Each row is a point on a tangle of strands that fork and nearly touch. The rows are in no order.
In the rows, 128 means zero.
Two points are linked if the straight distance between their rows is under 88. Some points are linked to none.
q_432: [190 110 121 106  96 130 113 140 151 123  53 160 123 144 170  91 172  81
 154 149 149  99]
q_941: [105 157 136 160 147 120 190 139 135 112 188 133 152 140 145 171 128 177
 131 134 124 169]
q_650: [111 120 117 115 132  85 120  93 111 151 120 138 131  91  71 124  45 107
 115  99  94 115]
q_784: [206 188 131 119  93 165 134 179  85 147 111 148 136 135 105 113 204 112
 149 139 102 170]
q_472: [109 152 142 158 127  89 194  98 137 134 204 133 137 129 101 174  41 103
 148  81  65 146]
q_387: [ 97  65 118 113 146  92 102 102 146 116 106 135 145 118 150 113  87 139
  84 117 145  94]
q_857: [ 81 172 126 135 142 112 159 110 150 133 178 113 105 123 103 170  91 141
 173 128 104 115]
q_251: [ 45 139 131 117 152 100 135 110 165 120 165 104 104 124 134 156 102 171
 153 156 143  99]
q_201: [130 129 140  98 139 179  28 132  89 138 125  96 129  81  93  94 151 163
  83 141 128 134]
q_172: [ 90 130 124  95 146 149  68 127 119 131 127  92 108 101 123 119 149 165
 116 151 153 103]
q_522: [139 126 115 121 115  85 135 112  94 157 106 147 130  93  53 110  50  87
 115 102  80 132]
q_430: [ 78 160 116 117 151 117 153 141 179 107 142 125 100 128 165 160 141 167
 181 188 159  96]
q_599: [165 130 118 124  97 105 120 120 101 161  82 141 109 107  56  93  69  74
 134 109  93 127]
q_206: [104 133 140 124 138 175  76 134 111 129 154  87 112 125 126 125 168 162
 100 130 150 131]
q_654: [142 175 138 133 116 190 114 147 117 143 152 102  96 154 130 141 199 128
 149 123 133 144]
q_872: [175  65 121 125 109 110 124 128 160  98  48 166 141 152 191  91 148  87
 133 142 162  99]
q_458: [ 89 113 126 135 160 107 164 137 160  90 145 143 144 138 184 149 135 181
 137 175 166 123]
q_646: [104 177 122 131 159 117 182 152 132 113 157 144 144 120 127 166 139 192
 160 172 128 159]
q_973: [134 154 107  85 126 111 104 122 122 148  88 123  94  94  66 126 107 106
 160 145 105 104]
q_98: [147 176 114 102 121 132 105 132  84 162 106 121 103  91  44 124 120 113
 149 133  83 134]
q_88: [166  64 156 107 122 162  38 125  96 120  87 131 180  96 138  65 152 140
  64 128 135 140]
q_948: [126  85 124 167 113 109 164 102 164 122 133 137 123 162 150 141  86  77
 121  82 127 114]
q_120: [197 148 119 145 100 113 194 157 115 129 100 168 143 140 115 127 137  93
 160 135 107 157]
q_500: [ 75 151 143 151 150 127 166 122 136 124 203 105 132 140 132 164 113 169
 125 118 134 142]
q_707: [182 106 130 174  96 143 181 137 143 124 120 149 136 177 164 128 147  77
 132  91 133 150]
q_644: [ 58 160 149 160 138 116 181 119 165 115 216 100 115 147 147 184 108 174
 160 139 138 125]
q_102: [143 129 127 147 112 162 121 119 148 144 134 102  98 159 144 134 160  90
 136  99 139 124]
q_616: [126 148 123 165 133  90 205 120 136 127 175 151 147 128 111 171  63 118
 154 105  71 151]
q_85: [138 167 121 129 137 139 166 163 157 110 138 140 132 149 171 150 186 153
 167 163 158 135]
q_479: [146 156 149 140 128 189  98 156  78 122 161 114 136 150 125 123 200 161
 102 122 134 172]
q_111: [211 136 127 108  76 147 117 161 126 133  66 159 134 144 153  90 197  84
 155 150 137 126]
q_931: [143 133 127 117 117 160  74 124  96 154 118 103 109 105  88 106 132 111
 105 106 121 130]
q_193: [159  51 129 149  98  89 122 104 122 126  74 160 153 136 128  77  65  79
  83  93 127 117]
q_849: [154 166 113 148 131 102 225 158 147 107 146 176 163 135 134 176 121 143
 175 149 101 170]
q_761: [101  79 134 117 133 139  57 100 125 137 133  99 130 107 133 100 107 137
  59  90 149 110]
q_998: [129 102 118  91 150 107  92 128 101 127  86 140 156  84 112  97 122 156
  99 154 123 123]
q_82: [193 182 111 111 120 110 171 173  89 135  96 172 163 114 103 121 163 138
 156 164  99 168]
q_353: [194 148 162 131 101 215  67 156  79 135 125 128 144 153 144 100 223 128
 104 126 129 168]
q_889: [ 85 128 149 170 128 168 128 109 147 137 202  79  99 170 153 155 134 124
 105  72 156 132]
q_896: [193  80 137 162  81 121 158 134  99 145  94 156 146 150 113  83  98  64
 101  79 112 154]
q_725: [ 91 130 110  98 149  77 117 103 128 138 121 128 124  88  76 137  59 122
 129 130 102 104]
q_274: [111 114 119  98 164  97 117 134  91 107 107 144 168  92 119 112 124 186
 102 170 125 141]
q_475: [158 175 126 144 144 128 183 162  85 127 150 150 152 121  97 151 142 149
 143 139  92 184]
q_968: [131  68 128 135 121 146  92 107 158 121 103 112 115 150 179 111 150  92
 107 105 164 100]
q_194: [ 87  91 118 144 127  92 144  86 187 115 136 127 111 151 154 153  71  89
 133  97 134  83]
q_613: [105 108 116 139 128 137 142 115 188 116 124 117  91 165 182 151 146 108
 154 126 156  96]
q_601: [137 177 129 143 138 142 156 148 100 133 160 126 131 134 104 152 149 141
 138 125 104 163]
q_352: [160 175 115 113 134 110 168 153 101 133 114 156 148 105  86 138 134 138
 158 158  91 153]
q_770: [ 69 183 143 123 153 138 113 125  87 148 196  97 118 101  70 153 100 177
 120 120 110 145]
q_747: [184 141 139 134  93 179  94 136  92 159 111 107 113 125  97 103 160  84
 121 103 115 151]
q_288: [126  40 126 106 124 106  67 100 132 119  73 133 151 102 144  80  95 120
  70 115 145  95]
q_22: [ 83 146 123 119 160 116 164 152 168  94 144 140 129 130 179 153 157 190
 166 198 177 108]
q_262: [108 127 120 152 140  71 196 110 153 109 162 155 162 129 130 173  65 146
 139 130  95 143]
q_222: [211 185 124 136  96 133 186 174  92 143 109 166 140 138 101 123 168 103
 160 136  98 173]
q_680: [ 68 101 123 117 155  89 122  99 132 119 143 125 147 106 130 137  79 153
  93 121 131 116]
q_146: [103 156 113 115 139  94 158 115 137 133 138 129 121 109  84 155  80 123
 160 136  90 118]
q_562: [120  75 113 111 127 133  86 112 173 120  81 117 100 134 174 110 140  97
 133 137 167  75]
q_625: [137 112 127 160 117 147 164 119 186 113 135 118 106 179 190 154 157  86
 150 107 161 116]
q_230: [153  98 115 128  90 136  94 111 149 152  83 115  85 133 118 107 110  60
 132  99 132  97]
q_259: [ 55 126 125 118 146 129 118 107 169 123 150  90  85 132 161 144 125 149
 143 142 163  79]
q_639: [181  72 156 129 110 175  77 132  94 118  97 129 178 129 158  74 178 129
  80 123 140 152]
q_263: [125 189 125 102 140 150  96 140  79 157 138 108 106  89  55 134 139 144
 139 136  95 138]
q_986: [106 114 140 167 122 158 146 110 165 124 179  96  99 180 179 158 146 110
 128  91 158 124]
q_187: [171 124 122 150 102 107 169 134 139 131  95 155 125 146 117 125 107  72
 149 115 111 129]
q_272: [181  83 132 179  98 123 171 128 123 129 111 156 142 172 145 109 103  72
 107  82 120 149]
q_419: [111 111 152 140 164 144 108 140  78 102 156 125 179 128 150 114 162 207
  68 141 154 169]
q_129: [ 88 132 121 136 162  71 171 115 133 110 157 149 156 111 121 159  76 171
 127 143 102 143]
q_276: [ 72 138 144 146 137  87 162  86 157 129 208 116 125 132 121 167  48 124
 139  87  98 120]
q_901: [198 143 148 129  82 197  73 153  94 145 105 119 116 134 117  92 192  97
 124 114 119 152]
q_367: [207 172 128 112  77 164 128 167 115 148  94 143 119 149 140 105 207  89
 164 141 127 140]
q_789: [163 154 163 125 123 210  69 163  79 119 142 120 146 149 148 111 223 163
 103 141 141 165]
q_39: [160  67 132 135  97 110 107 113 111 144  80 137 139 119 104  79  81  76
  85  92 116 125]
q_364: [ 81  97 127 132 145 128 118 107 172 117 142 105 107 145 167 138 127 130
 126 121 165  90]
q_535: [115 171 117 105 169  94 171 167 114 107 134 164 165 100 138 144 154 208
 156 205 130 152]
q_723: [112 109 129 133 116 158  86 103 146 149 137  88  92 136 133 127 126  89
 111  85 144 109]
q_592: [ 66 117 126 128 163  45 159 101 127 120 165 152 166 101 118 144  37 176
 109 128  92 132]
q_383: [132 119 122  99 128 127  77 119 102 145  95 118 126  90  84 103 112 126
 104 125 115 122]
q_819: [101 157 105  80 141 120 114 131 144 137  97 118  97  99 102 132 128 131
 170 167 124  95]
q_635: [ 98 145 149 105 150 170  39 131  77 138 158  94 132  91  90 114 138 185
  71 127 133 141]
q_645: [105 171 115 125 134 117 171 131 167 124 153 123 105 139 120 173 125 130
 183 146 118 117]
q_55: [182  66 145 127 108 152  95 129 118 110  81 144 164 140 174  79 163 110
  98 126 150 133]
q_763: [120 163 128 124 141 134 127 128  97 142 151 116 122 109  85 142 131 137
 133 122 109 139]
q_318: [127 115 119  97 129 147  90 125 167 124  89 117  96 136 171 120 172 113
 154 152 164  86]
q_660: [111 115 100  89 137  92 116 127 156 124  73 138 104 112 119 126 107 116
 154 160 130  78]
q_673: [123 193 139 138 131 171 137 153 109 134 172 105 100 147 109 157 175 144
 149 126 124 150]
q_442: [181 142 128 153  93 168 153 142 139 133 121 126 109 170 155 130 182  86
 144 107 134 144]
q_834: [ 86 150 124  92 151 145  94 142 142 123 122 104  97 115 143 125 171 163
 153 174 164  92]
q_573: [115  99 116 123 107 138  75  91 148 154 114  97  94 116 120 114  94  83
 106  87 140  90]
q_159: [ 68 179 135 123 144 118 134 111 127 143 192  98 106 109  81 161  92 155
 152 123 107 123]
q_965: [147  63 133 129 126 132 111 117 127 116 100 129 152 135 158 102 134 114
  88 111 147 127]
q_93: [141 164 140 136 131 176 137 158 127 119 153 118 127 160 164 141 209 154
 138 142 161 148]
q_121: [177 110 120 135  89 128 134 122 139 143  80 141 106 140 114 105 117  60
 146 109 121 111]
q_30: [103 143 123 104 177 100 138 147  98 117 130 147 163  92 113 127 134 207
 122 182 117 146]
q_279: [ 64 122 128 141 135  98 140  83 186 125 176 106 104 145 140 166  66 109
 141  98 126  90]
q_847: [132 159 118  94 128 152 104 148 150 130 104 121  95 135 155 127 191 129
 169 170 158  96]
q_838: [ 52  96 126 116 173  81 125 107 134 113 153 124 148 109 149 133  86 194
  95 152 145 118]
q_778: [170  99 128 121  94 124  96 122 101 158  84 130 121 105  75  75  80  78
 100 101 106 125]
q_79: [ 62  90 125 140 167  83 160 119 151  90 150 136 160 127 182 143 105 198
 112 162 161 123]
q_811: [ 78 157 143 117 155 149  78 130  75 143 179  91 124  99  81 130 126 192
  86 124 130 141]
q_956: [135 164 113 123 131 126 160 148 149 120 129 139 116 140 138 153 157 129
 169 152 134 124]
q_321: [213  91 149 181  90 133 181 151  77 138 110 168 172 154 118  89 113  78
  90  83 104 188]
q_637: [157  58 137 105 115 138  58 119 112 125  67 132 155 100 134  65 127 119
  83 128 138 113]
q_119: [126  73 116 165 125  96 174 109 179  95 113 153 144 166 188 146  98  93
 125 108 148 112]
q_537: [146 133 127 152 133  90 175 126  95 141 143 152 162 111  84 134  73 114
 116 103  82 165]
q_286: [ 69 133 110 109 157  89 151 123 177 106 132 126 116 121 149 150 105 161
 163 173 140  87]
q_737: [152  68 111 141 121  99 153 121 174  93  73 161 135 160 194 119 127  94
 138 131 159  98]
q_456: [127 146 153 138 126 199  64 137  98 136 163  89 106 144 126 130 178 149
  94 106 145 145]

A fork is a point with three links. Follow the links from the first point to the second and name the forks in between, in order.
q_475 / q_645 => q_601
q_635 / q_654 => q_857
q_819 / q_120 => q_601, q_222
q_230 / q_432 => q_222
q_442 / q_263 => q_222, q_601

Follow the links from the first point to the second, and from the first to the third. Name the last point that the two ways share.
q_119 / q_187 / q_263 => q_222
q_194 / q_475 / q_121 => q_222
q_819 / q_93 / q_120 => q_601
q_770 / q_222 / q_98 => q_601
q_522 / q_654 / q_635 => q_857

A fork is a point with three links, a tip a point with one. Leave the first point through the second and follow the links. Name the first fork or tip that comes.
q_251 / q_259 => q_889
q_737 / q_872 => q_222
q_931 / q_383 => q_644
q_367 / q_111 => q_592
q_222 / q_120 => q_321
q_857 / q_645 => q_601
q_193 / q_39 => q_857
q_601 / q_763 => q_660
